A landscape with many valleys, sampled at points; each row gives a point and its height.
A ball rolls from a point to whichever of its 3 nearest points has the largest drop for the distance, and stops where none of them is lower. Distance is the straight distance between rows; heights are no part of it.
dilor: 154; 138; 140; 185; 170; 119; 124; 142; 119  h=4.71
Kuv: 146; 159; 148; 48; 182; 122; 107; 122; 186  h=2.72
Beku: 102; 126; 92; 28; 164; 188; 143; 150; 142  h=5.33
kisan: 180; 135; 165; 197; 149; 121; 95; 131; 108  h=0.51
dod: 177; 131; 155; 193; 136; 128; 107; 137; 98  h=2.54
Vupog: 162; 103; 125; 179; 94; 123; 119; 125; 63  h=1.35
Gavud: 97; 158; 127; 44; 192; 145; 134; 144; 202  h=4.84
Nuza: 107; 153; 144; 134; 106; 125; 146; 134; 164  h=1.99
Voli: 98; 87; 77; 23; 114; 177; 129; 116; 123  h=1.89
doti: 154; 87; 100; 169; 88; 110; 115; 109; 56  h=0.98
Lukig: 73; 95; 86; 73; 81; 143; 144; 105; 132  h=1.01
vav: 185; 131; 185; 200; 164; 105; 85; 118; 119  h=4.27
Zitep: 103; 142; 126; 101; 92; 143; 150; 132; 149  h=4.28
Duros: 112; 153; 154; 138; 113; 119; 136; 132; 179  h=1.43
Semog: 164; 132; 159; 192; 174; 103; 104; 130; 122  h=5.02
gogin: 126; 158; 158; 115; 107; 121; 121; 120; 179  h=1.36
pufu: 142; 166; 134; 66; 131; 163; 114; 134; 163  h=0.78
zof: 115; 135; 109; 49; 105; 175; 136; 130; 131  h=0.71
mazum: 116; 128; 108; 162; 157; 118; 157; 146; 109  h=5.28
fabe: 169; 116; 134; 188; 98; 125; 120; 127; 71  h=2.30
nogon: 151; 154; 172; 92; 117; 111; 103; 109; 182  h=3.00
der: 78; 119; 105; 106; 94; 135; 162; 130; 131  h=1.84
kob: 97; 91; 70; 131; 148; 109; 145; 115; 96  h=6.20
geka: 145; 161; 139; 70; 134; 151; 110; 131; 173  h=0.52
mav: 143; 162; 137; 54; 162; 151; 111; 133; 176  h=1.34
Burod: 170; 125; 152; 203; 103; 126; 113; 133; 85  h=5.39
Riba: 173; 125; 133; 181; 135; 131; 121; 140; 80  h=3.35
guneg: 93; 130; 108; 146; 138; 116; 159; 141; 123  h=5.64
zis: 97; 99; 79; 15; 144; 184; 139; 131; 125  h=5.37
kep: 104; 110; 91; 145; 148; 114; 159; 138; 99  h=4.79
Kulo: 143; 87; 100; 186; 72; 105; 115; 93; 61  h=0.28
Tumed: 73; 100; 95; 85; 84; 136; 154; 116; 128  h=1.27
mumur: 149; 89; 82; 144; 126; 117; 117; 113; 62  h=0.73
vog: 91; 102; 95; 52; 84; 159; 137; 114; 126  h=0.81
bufa: 73; 110; 97; 103; 94; 126; 156; 120; 124  h=1.62
penu: 150; 107; 94; 156; 142; 116; 133; 133; 69  h=0.31
lam: 157; 159; 153; 69; 137; 128; 99; 121; 179  h=4.19
segur: 159; 102; 101; 162; 121; 122; 124; 127; 63  h=0.63
Fomi: 135; 156; 128; 64; 119; 165; 125; 136; 152  h=1.81
Nolo: 131; 132; 118; 167; 159; 119; 146; 148; 105  h=4.92
masuv: 192; 128; 198; 203; 156; 101; 76; 109; 115  h=5.63
novop: 163; 128; 179; 188; 186; 89; 100; 120; 136  h=5.17
sekez: 116; 160; 128; 45; 192; 141; 122; 140; 193  h=4.51
Zok: 61; 94; 88; 98; 103; 122; 159; 115; 123  h=2.53
Kisu: 120; 154; 166; 126; 108; 107; 123; 124; 184  h=0.62
zozal: 90; 131; 116; 91; 80; 148; 152; 135; 137  h=3.51
sifom: 158; 103; 133; 196; 78; 114; 125; 120; 64  h=1.67
rotup: 131; 83; 111; 201; 63; 96; 124; 100; 67  h=2.26
mudit: 120; 159; 120; 47; 176; 166; 129; 147; 174  h=0.79
suta: 106; 143; 130; 162; 140; 114; 154; 148; 145  h=4.70
busit: 95; 95; 78; 29; 99; 174; 125; 112; 119  h=1.42
Pep: 77; 105; 86; 124; 126; 116; 166; 125; 113  h=3.65
zetig: 141; 131; 169; 184; 187; 87; 114; 125; 151  h=5.27
Mer: 133; 145; 154; 184; 179; 98; 126; 131; 152  h=5.49
Lemik: 124; 144; 140; 175; 164; 105; 140; 145; 144  h=5.73
poz: 122; 143; 158; 176; 168; 95; 132; 131; 162  h=5.58
beg: 181; 131; 173; 207; 126; 121; 89; 125; 100  h=4.47
kudul: 87; 133; 119; 116; 97; 127; 163; 137; 137  h=2.08
lipi: 98; 149; 137; 149; 122; 115; 153; 142; 156  h=3.38
Zoge: 112; 148; 106; 41; 159; 179; 134; 150; 149  h=4.69
pumer: 169; 117; 123; 180; 120; 127; 123; 132; 72  h=2.34
rala: 109; 148; 160; 152; 131; 99; 133; 127; 180  h=2.48
Lere: 190; 129; 195; 216; 132; 111; 78; 111; 113  h=7.01
fatef: 98; 116; 106; 63; 83; 157; 146; 124; 124  h=0.32
kapog: 136; 160; 140; 80; 108; 152; 118; 136; 164  h=1.20
Refi: 102; 98; 81; 26; 120; 181; 129; 124; 121  h=2.38
nopa: 154; 105; 144; 212; 72; 113; 122; 120; 69  h=2.09
von: 161; 134; 125; 176; 157; 119; 125; 144; 96  h=4.23
sen: 102; 147; 140; 158; 132; 107; 148; 142; 160  h=3.76
Gule: 120; 146; 181; 140; 121; 88; 120; 111; 185  h=0.20

Write out the way that a ball takes from each point below.
dilor -> von > Riba > pumer > Vupog
mazum -> Nolo > von > Riba > pumer > Vupog
suta -> lipi > Nuza > Duros > Kisu > Gule
poz -> zetig > novop > vav > kisan
sen -> rala > Gule
busit -> vog > fatef
Burod -> fabe > Vupog

Call two points neighbours if one is among the 3 nearest of the other. Go from one point of each pair to the other, from neighbour to neighbour, staying as low as possible. Name the highest point that can't be avoided.
fatef and Kulo -> mazum
geka and fatef -> Fomi
mudit and geka -> mav
penu and kisan -> Riba
Gule and fatef -> lam
Kulo and penu -> doti

For each start below, name the point where the ball stops.
Pep -> fatef
gogin -> Gule
Mer -> kisan
Lere -> kisan
